Each row is a point on a landscape with many peaks, with its height.
From any point a climber takes the steepest step (rise divided by distance) to one of its 2 nearest points. It stops when none of these is higher. Distance is the straight distance between rows; heights are no part of it.
Z866 (h 9.03): [103 112 143 156 151 108 155  88 128 148 142  98  88 111 110 136 155  96
 129  89 184 124 104 102  97  78  86 160 115 149 102 110 141 170 118 133
 142 164  94 199 100]
Z135 (h 5.02): [123 121 161 198 124 199 152 112 157 168 144 142 139 101 139 117 165 123
  17 121 144 181 120 130  88  93  94  89 153  93 160 134 135 168 118 109
 112 164  96 156  90]
Z388 (h 6.80): [110 173 102  68 115  87 100 102  99 108 141 130 101  76  89  97 118 127
 158 136 138 145 118  89 136 130  99 143 124 159 120 151 156 161 166 150
 132  93 138 140 155]
Z868 (h 5.92): [ 73 123 137 153  93 166  45 124 106 132  92 111 112 118  75  95 118 139
 139 138 151 116 124  90 114  83 101 136 110 132 136  67 111 169 166 153
 124  88  98  98 138]
Z849 (h 6.60): [153 104 121 151 186 120 145 149 123 122 104 146 186 158 153 116 191 148
 117 149 129 100 131 198  98 154 185  52 124  76  86 155  93  53 116 115
 125 145 156  86  96]
Z725 (h 6.55): [111 122  66 124 168 114 107 160  96 124 141 100 108 135  77 120 186 185
 169  95 158  85 143 102 134 161 162 118 111 144 161  95  74 171 136 117
 153 115 111 134 140]
Z687 (h 6.04): [167 138 119 167 153 166 154 116 150 132 150 108 101  95 141 127 133 132
 114 109 179 142 119 153  91  88 132  88  83 147 147 100 109 178 106 121
  88 152 128 151  92]
Z595 (h 6.88): [ 88  97 174 137  73 201  99 114 119 171  92 106 161 152 107 111 123 129
  41 177 102 138 116 120 164 135 108 114 145  79 119 125 133 109 139 185
 130 127 109  65 137]
Z2 (h 5.34): [165 144 117 110 149 101 181 126 154 119 161 136 114 149 157 171  96  95
  98  94  99 138 142 151 153 140 144 175 145 142 124 159 134 143  84  98
 132 147 113 172 134]
Z540 (h 4.80): [145  92  65 169 170 161 149 139 123 131 109 120 126 175 129 153  99 126
 125  98 122  91 147 162 128 106 150 131 124 131 116  79  82 164 117 125
 108 104 124 118  88]
Z17 (h 7.66): [119 127  96  55 121 109 143 131 111 113 104 133 150  96 149 101  96 149
  96 147 149 146 131 123 156 152 110  89 123 130  89 184 137 122 126 151
  98  97 136  94 137]
Z621 (h 4.65): [ 73 116 156 150 112 179  85 128 130 134 103  56  99 107 147 151  94 109
 123 154 119 163  71 125 113  89 111 111 144 133 122  88 153  93 109 150
 134 134 133 106 130]
Z520 (h 4.58): [175  97 193 124  90 119 134 161 160 125  92 233 206 105 147 100 116  82
 138 167 172 153 146 137  76  39  72 161 118 143 102 123 141  99 163 107
  95 139 119 141 109]
Z914 (h 4.05): [180 148 184 110  99  91 164 112 125 124 124 184 158 121 167 141  98  90
 145 145 124 144 144 158 126  99 116 159 126 160 116 148 161 110 105  85
 108 154 132 175 140]
Z980 (h 2.48): [ 81  84 140 109 124 113 134 124  96 165 156  90 118 107 106 124 178 132
 128 126 116 119 111 100 142 164 133 124 147 101 148 152 126 130 126 137
 177 151 124 159 132]
Z362 (h 5.70): [105 144 139 137 133  94  80 141 176 141 151 156 107  49 136  92 176  92
 112 126 171 172  79  90  54  70  63 138 105 146 128 114 132 112 151 137
 102 146  89 161 136]
Z440 (h 7.83): [102 104 116  97 112 130 119 118  90 146 117 142 128 109 110 113 113 152
 108 122  93 139 134  89 140 131  95 136 190 106 153 154 151 175 171 140
 135  90 142 111 133]
Z799 (h 5.98): [117 114  63 142 197 192 105 160 100 124  93  63 112 116  89 126 159 154
 171 123 194 128  93 149 103 105 152  84 107 160 134  60  94 149 109 141
 111 121 116 103  97]
Z423 (h 3.52): [127 124 125 133 207 134 129 133 110 120 104 121 139 182 156 149 151 136
 200 171  65 121 112 163 100 147 180 125 201 117 102 103 156  50 121 106
 151 149 182 104 115]
Z215 (h 5.71): [155 166 113 138 121 102 113 106 120 101 155 153 131 163 131 127  99 156
 188 137  79  92 160 139 143 160 153 139 110 152 139 115 121 139 145 115
 117 102 168 117 150]
Z523 (h 7.82): [139 109 127  86 120  54 158 134 112  97 120 125 138 122 135 167 125 102
 160  97 190 109 128 152 128 124 105 179  81 157  90 157 122 132 119 108
 145 143  76 175 139]
Z476 (h 3.73): [143  93 150 144 143 189  81 134 103 155 106 101 125 162 106 182 120  82
 138 112 123 130 107 154 118  98 167 162 139 107 161  73 150  98 107 104
 139 146  85 131 117]
Z499 (h 3.30): [ 92 124 114 137 169 131 155 130  94 134 114 103 119 194 152 147 165 160
 171 161  49  89 128 126  99 171 187 113 218  84 114 118 132  71 144 127
 206 141 170 110 142]
Z373 (h 5.63): [ 88 161  94 127  73 144 104 121 122 122 110  90 104  98  95 106 107 150
  63 121 125 129 131 109 182 149 106  92 128 126 138 146 106 166 145 201
 150  75 124  73 165]
Z192 (h 8.54): [166  96 128 127 177 141 158 155 108 124 119 153 162  93 153 110 145 153
 171 145 147 160 125 177  96 125 118  99 149 142 153 128 138 105 108  72
 100 152 174 131  86]
Z532 (h 2.34): [ 67  97 153  88 126  66  84 131 125 136 165 101 124  89  86 108 180 113
 134 113 144 125  95  78 127 141 111 163 109 114 117 156 129 121 146 140
 161 149  87 169 136]
Z259 (h 5.00): [144 150 135 161  85 120 134 124 169 123 164 140 104 117 160 122 116 152
  69 100  95 127 147 131 154 164 141  99 135 109 174 162 133 111 111 114
 153 139 135 125 150]
Z31 (h 7.31): [111 143  81  74 146 125 145 128  84 119 127 139 110  81  96  96 105 177
 154 137 123 156 128  73 139 135  80 123 185 157 139 151 150 197 176 145
 122  82 177 130 129]
Z516 (h 5.65): [148 122 134 187 129 105 134 158 128 101  91 153 148 158 197 138 137 161
 163 118 118  93 154 188  96 148 161  71 126 119 134 115  76  61 126  94
 164 124 155  72 147]
Z14 (h 2.77): [197 162 108 145 100  99 161 121 185  91 131 145 127 190 126 162  56  92
  81  95 130  88 157 145 171 107 140 167  72 150  68 137 102 141 110 136
 105 111  94 129 125]
Z744 (h 3.03): [142 151  88 100 119 115 115 106 105 112 129 112 109 167  89 159 107 115
 138  99 128  83 150 125 162 144 142 178  88 128 113 122 114 168 149 147
 129  86  93 127 147]
Z650 (h 1.72): [ 79 117 123  87  95  49 102 167 128  97 125 114 134  72 159 111 129 155
 182 128 146 138 111 105 115 154 107 105 134 145 148 170 116  80 134 135
 170 122 137 116 164]
Z166 (h 1.30): [125 132 148 115  85 168 161  65  44 156 118 143 130 106 111  93 132 160
 129 157 173 128 148 125 133 135 104  84 104 133 125 137 169 167 156 143
 125 118 162 124 142]
Z794 (h 3.79): [132 106  97  64 215 125 127 140 101 133 114 128 163 156 138 138 138 129
 192 173  77 138 110 143 121 144 158 151 175 128  95 127 140  96 120 116
  99 132 161 116 104]
Z213 (h 6.20): [109 172  49 110 126  72 103 166 139  77 147 108 104 127 102 136 134 176
 194 110  96  93 143 113 148 184 146 133 138 160 161 134  87 151 150 130
 164  91 135 120 162]
Z405 (h 7.71): [111 108 168 154 123  79 115 119 187 133 125 120 104 141 114 141 138  68
 132 110 148 113 102  86 101  62  85 200 104 129  76 106 138 135 148 146
 118 149  83 173  94]
Z273 (h 4.32): [184 112 204 120  98 105 144 178 161 116  87 192 203 101 171 126 112  89
 144 156 144 151 135 176 114  68  97 152 111 160  97 149 134  81  98  87
  96 158 130 145 131]
Z810 (h 6.81): [123  70 169 128 123 100 111 201 211 109  89 160 194 177 161 127 126 106
 103 171  92 140 116 119 145 130 135 138 138  82  75 149 128  38 130 129
  93 133 151  76  92]
Z966 (h 4.60): [143 184  82  72 140 170 141 101  81 139 150 100 115 123  95 106 143 174
 104 146 131 133 139 112 182 189 156  86 116 139 137 149 136 159 117 173
 121 112 156 107 164]
Z552 (h 6.39): [130 206 122  71 110  61  66 116 137  93 137 149  95  63  88 106 126  92
 165 123 131 156  94  86 108  97  87 191 125 179 116 138 155 132 165 147
 124 103  98 143 177]
Z6 (h 6.70): [125 108  93 128 176 180 168 129 110 133 114  52 101 104 113 141 131 122
 138 119 208 140  90 153 110  95 127 103  94 158 101  92 102 173  93 156
 105 142 121 139  85]
Z35 (h 5.35): [175 117 133 161 118 127 109 162 113 115 104 169 157 126 166 131 120 169
 151 110 119 115 158 171 113 134 132 102 125 137 190 110  95 110 133  82
 132 119 140  93 151]
Z698 (h 6.22): [107 133 112 141 110 119 116 129 107 139 180  90  96 110  75 116 211 185
 149 102 158  89 132 105 140 182 161  96  88 131 188 128 102 153 136 134
 175 145 128 151 158]
Z859 (h 1.07): [141 183 129 125  83 149  83  97 135 140 123 177 127 107  84  78 129 122
  67 147 139 142 143  87 134 100  85 118 101 119 126 140 147 172 190 163
  96  82  95 115 145]
Z545 (h 3.82): [155 123 187 104 103  85 135 118 115 121 128 192 185 139 156 121 110 130
 205 171  80 118 143 149 122 127 125 170 133 148 107 141 151  88 130  81
 112 140 163 135 141]
Z510 (h 1.17): [118 146 157 145  65 180 114  95  92 151 112 147 129  87 119  94 130 151
  79 139 182 147 139 123 110 104  86  77  95 116 149 130 149 164 165 154
 121 110 118 106 152]
Z623 (h 0.48): [115 206 119 110 100  94 115  61 184 107 153 122  92 144  80 129 110  82
 125 138  81 117 113  88 166 122 119 181 109 139  75 152 162 162 158 175
 108 102 128 143 129]
Z596 (h 4.89): [135 163  85  90 171 191 101 127  83 154 150  66  96 137  88 142 152 139
 126 116 135 130 130 120 156 167 171 128 116 134 154  92 109 160 114 166
 129 117 130 115 161]
Z204 (h 5.69): [126  99 162 109 113  97 194 131 142 135 109 135 129 165 150 187 101  66
  75 122  98 139 137 146 160 141 157 189 163  96  96 154 155 102  83  84
 130 140 108 176 124]
Z445 (h 4.49): [140  94 100 163 150 196 164 112 126 155 122 157 170 144 114  97 106 159
  43 125 138 134 164 134 139 108 119  93 141 112 109 129 116 193 124 124
  77 125 127 108  68]
Z967 (h 6.90): [141 126 122 205 132 105 152 124 203 133 138 163 105 137 151 138 106  95
  89  86 125 122 139 122 110  70  83 146 126 131 122 112 109 184 141 122
 112 125 105 165  88]
Z486 (h 1.45): [143 161 130 113  81 130 166  72  52 116 130 130  94 113 122 130 119 147
 179 115 193 113 142 128 134 138 131  93  87 162 145 132 168 156 148 120
 158 121 140 144 161]
Z858 (h 6.05): [128 203 117 124 112  86  54 129 159 126 153 168  90  45 106  81 169 113
 121 127 137 165  96  79  87 101  77 138 115 157 155 123 140 132 170 142
 113 111 103 145 170]
Z117 (h 6.94): [ 80 143  93 167 127 110  84 122 144 121 157  97  84 144  69 106 158 144
 159 115 121  72 144 101 151 147 140 153  92 138 132  85  84 186 141 144
 140 105 126 135 131]
Z667 (h 6.47): [ 76 163 121 146 120 130  55  99 117 117 134  97  77 137  58  99 130 142
 182 109 138 102 125  69 126 103 129 168 119 165 147  57 134 190 136 148
 140 110 110 126 150]
Z775 (h 3.11): [118 142 113 134 183 190 168 153  79 143 102  78  90 158 146 149 169 173
 165 138 107 122 104 128 112 169 174  80 206 106 154 105 128  71 122 143
 204 145 174 105 149]
Z309 (h 0.61): [ 99 166  99 120 145 134 144  86 158 140 172  81 116 131  88  87 150 129
  81 167 126 113 126 126 189 161 141 120  73 142  67 139 100 172 100 188
  90 133 146 132 118]
Z305 (h 3.29): [152 135 139 136 141 148  50 131 143 149 136 133 121 128  62  95 153 101
 124 139 144 115 128  93 105  70 114 180  82 118 128  72 113 167 169 137
  85 118  76 149 102]
Z683 (h 6.19): [124  91 133  85 122  71 194 167 112 112  89 132 152 139 173 196 114  94
 146 119 106 131 134 165 142 155 139 174 182 132 113 165 119 101  90  79
 160 129 102 157 144]
Z759 (h 1.85): [120 102 161  63  89  90  98 149  99 120  94 155 156  75 156 104 121 129
 153 147 160 152 121 130 112 126 100 120 110 124 131 157 148  72 141 119
 137 124 123 113 162]
Z911 (h 3.54): [165 137 219 162  74 147 125  84 145 141 126 161 126 194 141 142  68  87
 130 170  74 118 133 110 130  88 141 166 146 110 112 103 179  98 132 108
  97 137 148 131 109]
Z272 (h 5.08): [166 101 111 122 170 121 149 115 120 135 137 150 157 171 123 134 106 114
 139 132 109 104 151 148 142 118 147 152 116 128  97 119 112 154 119 110
  84 125 139 148  83]
Z708 (h 7.20): [142  80 129 140 161 143 148 148 150 141 113 152 189 158 146 107 145 141
  62 144 114 126 142 154 143 161 170  85 141  81  83 168 117  66  89 109
  94 155 138  91  79]
Z686 (h 8.57): [ 98  68 132 110 117 120 100 135  87 142  94 153 154 150 115 131 135 149
 161 115  90 103 135 106 126 139 139 154 182  86 153 127 128 129 164 112
 150 105 115 100 124]
Z283 (h 0.99): [129 211 130 149  92 147  94  80 157 155 139 139 104 121  72 106 150  85
  41 133 106 152 103  67 149 103  81 147 120 128 111 143 151 164 172 194
 109 101  67 123 150]
Z202 (h 3.69): [139 175 174 165  94 192 118  57 144 150 141 118 115 174 131 124  64 118
  99 178  88 129 129 110 140  98 131 130 122 133 102  94 181 129 109 161
  89 140 146 119 127]
Z29 (h 5.40): [152 140 134 137 141 104  97 111 147 120 156 152 149 182 111 105 115 127
 167 172  93  83 143 126 142 136 161 141  70 127  86 105 102 119 137 127
  75 113 159 124 108]
Z919 (h 6.06): [127 128 119 170 172 125  98 152 122 115  90 113 147 139 157 107 188 176
 171 146 131  96 126 176  82 146 168  52 124 100 121 103 104  53 143 126
 151 135 165  68 126]
Z652 (h 7.52): [ 97 104 118 108 117  79 115 179 186 111  91 135 184 174 168 125 134 134
  96 166 106 104 138 116 146 162 152  92 118  74  64 172  92  41 132 171
 119 114 139  63 129]
Z460 (h 5.01): [ 91 102 131 110  63  72 165 136 141 119 121 151 157 121 166 129 127 131
  93 117 146 120 164 128 149 171 119  89 122  81 135 211 123 100 131 146
 167 118 124 118 139]
Z624 (h 5.96): [140 170  83 113 121  68 140 140 137  83 186 127 134 132 125 139 132 150
 178 131  98  99 150 148 147 192 150 129  94 157 135 160 102 136 142 110
 141 123 134 147 156]
Z83 (h 9.46): [194 132 149 166 178 157 205 130  94 111 124 163 156 146 165 126 113 163
 152 138 117 145 159 177 106 147 144  88 172 146 151 127 134  95  83  57
 105 147 200 115  94]
Z504 (h 4.35): [ 50  89 157 150  84 127 144 121 127 160 130 131 141  78 129  95 154 137
  72 125 147 150 134  97 130 134  76  94 160  96 154 167 121 155 154 182
 171 135 147 124 120]
Z793 (h 8.32): [119 110 119  83  98  97 114 162 149 103  66 147 168 149 167 127  82 132
 105 152 126 124 134 123 159 137 123 110 118 108  78 159 120  85 142 157
 105  86 123  60 142]
Z4 (h 4.07): [172 185 109 121 152 113 164 152 139 102 176 125 121 136 174 120 125 206
 152 140  68 130 151 130 137 205 152  90 161 135 178 155 128  81 100 104
 144 142 192 105 156]
Z569 (h 4.73): [172 109 139 159 147 209 175 106 104 158 142 150 149 117 119 118 140 147
  45 120 149 164 151 156 110 115 140  89 152  98 155 136 148 172 101  84
  89 163 122 141  77]
Z461 (h 4.79): [178 160 143 114 149 132 121 124 132 130 159 139 134 173 148 180  90 101
 196 102  79 127 150 148 127 133 166 197 152 162 164  98 134 133  93 103
 134 147 146 149 161]
Z322 (h 3.13): [159 109 144 121 138 110  76 154 154 125 123 151 153 119 111 104 131 105
 157 134 148 119 122 137 109  84 118 163  77 140 124  93 110 122 145 108
  89 136 104 143 111]
Z921 (h 5.78): [105  80 154 183 111 147 171 120 130 151 133 125 105 108 146 133 153 119
  96  95 166 128 133 146 119 122 117 105 126 105 149 128 116 159 119 109
 153 153 124 154 102]
Z385 (h 3.19): [101 141  95  71 147 116  79 115  68 125 133  93 116 168  64 143 155 137
 176 110 127  79 134  97 145 169 177 180 108 125 119 104 113 151 142 147
 147  98  79 117 161]
Z392 (h 3.60): [148 170 158  69 105  98 100  96 107 122 149 169 139 121 127 122 103 132
 217 152  83 131 131 115 125 128 132 195 146 161 145 134 170 128 150 106
 122 130 151 137 168]
Z269 (h 3.76): [166  93  84 141 181 217 120 148  92 151 111 102 151 125  94 157 148 124
 102 113 173 143 111 188 108 104 154 102 115 111 156 100 118 151 107 111
  93 129  97 122  79]
Z641 (h 2.90): [193 142 107 137 132 100 122 131 152 106 152 136 128 191  89 159 111 102
 113  91 123  67 167 144 159 131 148 195  57 124 102 121  77 161 136 128
 112 101  81 144 122]
Z69 (h 4.45): [150  69 110 196 134 172 166 150 145 128  78 127 140 183 142 177  84  88
  92 103 148 111 134 193 117  80 144 117 125 111 105  91 100 117  92 108
 113 115 108 120  72]
Z464 (h 3.50): [143  94 114 147 169 203  82 133 114 167 128 106 147 118  64 129 158 113
  97 118 158 137 117 140 101  78 115 146 107 106 150  82 121 177 142 123
 100 139  81 152  81]
Z951 (h 4.92): [106 103 179 137  97 126 119 133 153 127 114 218 172  89 155  75 125 108
 121 165 186 158 151 111  71  72  65 118 103 115 113 128 155 106 185 137
  97 126 149 123 106]
Z422 (h 3.39): [120 146 115  63 133  96  83 117  76 112 141 139 135 153  87 129 133 158
 228 119 109 107 137  97 127 156 167 184 141 155 160 110 147 144 151 107
 144 119 116 127 169]
Z962 (h 6.45): [102 124 134 118  99 160  31 155 111 120  96 134 138  71  87  95 122 133
 126 131 187 161 105  95  64  56  84 132 118 132 154  75 129 136 173 120
 123 100  72 114 145]
Z518 (h 5.30): [108 105 144 144  88 118 158 130 115 127 111 126 138 122 181 115 148 164
 120 130 143 116 155 143 123 171 134  58 126  88 148 162 119  79 121 136
 159 122 157  86 141]
Z92 (h 5.93): [106 171  54 131  79 100 117 132 152  78 117 103  93 126 117 137  92 148
 121  95  99 103 141 124 174 168 133 108 128 137 144 148 103 144 149 161
 168  62 135  89 165]
Z734 (h 4.11): [ 69 145 172 160  82 183 127  73 118 142 108  74  96 141 143 128  71 129
 124 185  95 141 101 118 142 114  97 118 145 142 103  90 168 121 118 183
 132 125 169  91 147]
Z766 (h 3.67): [129 132 129 131 171 172 176 121 110 151 183  99  81 172 140 160 142 128
 177 112 104 133 135 121 133 177 175 140 166 131 159 102 146 128 102 113
 170 157 172 164 140]
Z56 (h 4.36): [112 171 112  93  94 126 137  90 116 130 166 109 116 114 107 104 126 165
  96 145  78 130 135  93 183 186 130 106 157 113 150 188 166 133 134 159
 153 122 160 120 159]
Z890 (h 5.62): [111 150 102 134  88  98 143 126 131  97 113 117 112 143 172 134  98 159
 135 135 102  99 145 137 151 174 142  79 120 127 120 152 121  88 130 146
 160  91 154  81 166]
Z599 (h 2.21): [115  97 180 103 124  92  66 150 161 145 141 116 118  99 119 137 157  81
 115 119 117 146  85 100 119 110 117 180 122 100 135 133 142  94 140 120
 142 159  85 158 133]
Z551 (h 8.66): [142 141 117 104 135  50 160 133 138 110 130 148 115  69 144 140 143 101
 127  76 186 146 117 135 105  97  67 163 112 169 120 168 126 159 134 114
 144 139  81 183 142]
Z206 (h 4.12): [139 131 107  50 191 109 144 143 119 111 132  99 128 120 157 155  99 110
 207 152 127 154 100 133 129 126 132 162 145 177 105 123 145 112  96 125
 109 144 152 154 127]
Z160 (h 3.81): [197 189 201 119 102 111 142  80 149 137 145 186 146 164 150 141  64  81
 145 158  72 139 146 121 126  92 138 183 154 154 116 131 186 113 101 107
  90 154 144 165 132]
Z280 (h 4.20): [146 174 108  96 102  92 150 120 123 106 160 143 141 111 139  92 119 204
 133 148  78 132 163 104 150 199 114  86 165 119 168 195 167  96 135 120
 140 124 187 107 155]
Z862 (h 7.67): [ 87  71 159 137  99 189  88 113  81 175  92 114 147 153  91 132 139 127
 107 145  90 117 116 113 138 128 129 144 168  78 144 104 137 132 155 148
 142 113 112  90 127]
Z251 (h 6.93): [109  87 104 102 138 126  73 185 121 112  91 148 156  51 113  97 133 142
 130  97 196 162 117 126  79  81  82 122 126 141 162 111 101 149 156 115
 122 113  92 121 126]
Z525 (h 7.70): [117 108 135 145 146 158 186  97 101 138 122  50  74 124 117 172 132  98
 131  81 215 118 101 143 111  93 124 145  97 154 108  93 125 156  78 144
 155 167  92 174 103]
Z514 (h 2.88): [ 87 107 113 128 190 203 161 174  72 151 108  67  96 126 106 147 151 170
 169 120 134 153  71  96 129 148 137 100 215 135 161  97 125 110 118 145
 190 147 156 129 124]
Z240 (h 2.65): [ 94  88 138 108 151 156 151 144  58 148 130 105 105  92 101 129 151 155
 146 105 152 159 102  87 123 128 112 116 193 136 176 121 148 155 137 114
 174 144 133 158 122]
Z120 (h 5.16): [176 136 137 198 117 126 128 147 158 120 159 168 121 111 160 118 126 171
  97  85 105 128 158 150 118 134 129  97 128 131 206 124 101 148 124  81
 125 142 158 125 132]
Z50 (h 5.14): [ 95 119 129 226 149 176 162 112 143 128 145  83  72 157 159 127 129 158
 184 135 111 101 114 144 114 131 151  94 131 151 135  54 116 115 100 126
 152 153 194 124 108]
Z177 (h 3.89): [148 169 133 132 145 148 198 111 105 121 186 115  91 153 159 134 134 174
 176 146 110 123 143 126 142 192 161  88 136 142 150 135 150 113 113 114
 149 145 196 145 142]
Z957 (h 8.48): [145 110 103  86 166 114 154 158 117 109  89 142 173 105 177 107 124 164
 137 158 146 149 128 166 117 144 125  77 127 132 100 159 121  84 106 117
  87 124 158  81 113]
Z692 (h 7.88): [160 110  96 156 185 164 207 135 128 132 122 147 151 179 158 131 114 149
  66 117 112 128 151 169 136 163 210  91 170 110  88 151 106  84  55  83
 115 158 141 102  90]
Z261 (h 4.47): [141 164 132  76 164 123 128 129 138 118 159 108 115 151 171 164  89 117
 194 144  62 159 120 125 141 167 156 168 179 155 141 125 162  99  91 122
 130 140 172 130 164]
Z747 (h 7.42): [112 116  95 133 158 127 125 167 144 116 121 106 102  51 146 124 125 136
 114  97 182 173  96 118  87  81  78 106 140 154 153 117 106 176 137 125
 119 124 110 140 106]
Z313 (h 5.38): [107 109 161 212 100 180 108 128 150 156 123 132 114 100 136 137 153 117
  75  99 163 152 116 129  79  73  90 106 121 103 177  95 122 162 150 113
 145 141  87 142 113]
Z45 (h 5.36): [ 87  83 165 152 121 148 114 143 131 123  75  92 129 113 164 152 118  99
 153 164 158 160  82 170 102 105 119  94 138 123 105 111 173  44  92 118
 122 147 151 105 107]
Z571 (h 8.58): [168 117 129 157 152 124 202 131 126 110 118 173 162 179 177 139  79 140
 110 128  86 125 167 169 141 150 165 123 178 137 110 147 114  96  71  67
 109 137 158 120 110]
Z186 (h 6.53): [143  95 144 165 120 119 155 146 177 130 109 182 140 127 167 138  94 102
  64 100 118 152 155 139 126  95  95 140 167 112 137 144 124 158 131  95
 116 128 107 140  98]
Z952 (h 7.36): [120 141 111 165 128  98 110 126 182 117 157 122  94 121 133 122 119 125
 128 109 114 106 133 123 142 121 119 141  98 138 129 115 104 163 138 132
 123 115 134 144 122]
Z438 (h 6.16): [117  55 148 151 120 107 149 155 136 134 107 171 158 125 160 136 137 114
 127 107 142 129 152 156 123 126 118 120 138  98 144 142 111 116 130  88
 143 134 129 138  97]
Z912 (h 4.06): [168 104 107 169 170 197 157 148 136 125 107 116 142 131 148 155 111 121
 100 123 153 160 113 203 103 103 156  86 141 122 138 114 126 117  72  96
  90 143 126 115  72]
Z606 (h 7.99): [120 145 105 115 140  82 155 142 129 123 149 132  89  30 130 113 167 125
 103  76 191 175  97 101  96 111  70 107 131 155 148 171 123 177 152 139
 146 126 102 163 135]
Z327 (h 5.29): [ 98 141 106 146  81 149 134 108 168 127 124 106 104 153 130 124  78 131
  46 127  94 111 125 117 187 147 135 121 125 117  95 147 129 130 113 174
 141 107 123  85 149]
Z922 (h 0.55): [109 194  94 112 141 107 115  83 172 112 187 117 107 137  94  93 121 129
 134 166  76 115 138 104 177 160 139 141  99 143  81 148 138 165 130 160
  87 114 169 138 117]
Z661 (h 2.09): [143 106 155  82 123  82  99 165 135 134 140 138 154 107 145 147 148 111
 138 122  88 129 120 140 140 152 139 167 135 114 162 158 122  91 118  97
 148 152  96 150 157]
Z434 (h 6.75): [117 111 181 126  91  92 138 127 181 140 108 160 134 143 138 138 129  51
  85 142 155 147 106  78 116  65  74 166 116 108  62 145 163 124 166 156
 103 132 100 148 106]
Z658 (h 5.06): [117 139 129 139  93  44 123 137 184  79 149 147 144 179 125 137 105 111
 191 155 113  70 138 129 147 139 139 170  60 147  63 134  95 123 155 126
 107 109 129 137 125]
Z371 (h 4.08): [182  75 145 167 133 171 114 160 145 142 100 126 139 184 105 189 106  65
  90  97 127 113 128 163 126  76 145 185 126  96 137  86 114 120 119 100
 121 129  66 138  82]
Z271 (h 1.98): [125 113 167  73  80 105  87 134 109 141 118 125 140 108 144 125 130 122
 110 149 102 137 120 113 144 160 137 114 135  81 154 175 152  60 128 134
 152 128 114 112 168]
Z288 (h 0.85): [152 146 145  95 123 152  93 108 135 161 164 112 128 121 100 106 156 118
  36 133 119 131 126 115 177 153 154 125  82  93 127 155 133 128 112 155
 108 151  90 133 141]
Z668 (h 0.69): [106 150 125 118 151 124  94 101 136 151 166  76  98 110  66 100 184 107
 107 140 154 108 118 118 153 134 123 151  50 130  94 113  99 173 124 172
 102 136 109 163 120]
Z86 (h 5.59): [149 168 130 197 154 174 150  94 160 133 187  94  69 135 140 128 120 137
 152 122 136 119 129 135 112 115 153  99  95 164 154  67 120 165  97 139
 108 160 187 156 112]
Z846 (h 5.31): [115 133 137 145 124 127 105 146 192 137 124 194 150  80 148  97 135  93
  87 152 159 188 102  92  53  51  43 131 129 128 118 121 135 124 175 140
  81 115  96 139 109]
Z878 (h 5.07): [194 148 127 124 151 122 186 151 122 115 135 158 165 170 161 185  85 109
 162  97  82 118 169 184 147 126 158 188 152 178 136 133  96 143  68  84
 136 134 128 153 157]
Z343 (h 3.42): [134 108 137 146 165 182 119 117  81 152 131 112 109 187 124 171 143 118
 191 109 103 117 134 138 114 142 191 151 168 127 169  67 153 105 107  95
 168 153 136 138 141]
Z364 (h 1.59): [117 135 112  84  87  76 149 133  68  90 114 132 120 103 144 135 112 168
 198 116 169 122 131 125 131 166 121 100 127 166 149 161 138 118 147 115
 184 112 128 121 176]
Z409 (h 0.91): [142 187 124  98 118 118 100  87 146 140 166 115  98 116  78 130 153  93
  51 104 100 134 119  94 171 144 120 158 108 109 126 174 149 154 142 168
 137 124  76 152 152]
Z752 (h 4.59): [ 75 125 123 149  73  93 192  93 141 130 136 149 117  89 130 120 148 110
  63  87 162 138 143 110 151 137  73  96 140 115 123 200 135 179 158 171
 180 119 128 143 121]
Z560 (h 4.81): [104 128 106 131  96  82 169 137 176 111 156 137 125  82 157 101 136 156
  81 111 132 140 146 112 149 164 103  77 145 106 153 208 116 139 126 143
 148 129 156 128 125]
Z432 (h 5.33): [139 139  86 111 179 207  84 138  89 143 104  50 109 141 107 164 134 114
 135 122 159 131 105 159 127 123 176 111  96 134 131  67 106 118  96 160
 116 123 101  97 142]
Z941 (h 0.77): [149 132 161 144 141 176  76 109 140 168 167 105 125 122  90  98 178 114
  84 147 133 118 119 133 142 125 148 124  55 104 138 100 113 136 127 143
  89 159 110 146 117]
Z776 (h 6.12): [ 91  68 151 116 134 123 119 151 143 134  79 116 159 145 155 139 133 104
 119 169 114 139 100 140 131 132 132 110 139  91  78 137 149  53 115 136
 111 132 152  96 102]
Z986 (h 6.89): [109  89 112  85 150  83 167 145  80 103  94 112 136 149 151 172 125 121
 202 107 157 116 116 142 119 139 142 155 148 156 104 131 126 105 107  91
 172 140  92 146 138]

Where does a climber stop that starts at each point below?
Z273 | Z686
Z259 | Z83
Z766 | Z866
Z288 | Z551
Z343 | Z213
Z271 | Z551
Z305 | Z213
Z794 | Z551
Z623 | Z551

Call two points neighbours if one is among the 2 nearest of the other. Go from one point of each pair to the other, from neighbour to neighbour, staying as high as possible. Name the lowest point that can't be avoided.
Z866, Z92 | Z327
Z866, Z686 | Z846
Z793, Z83 | Z17
Z551, Z952 | Z868
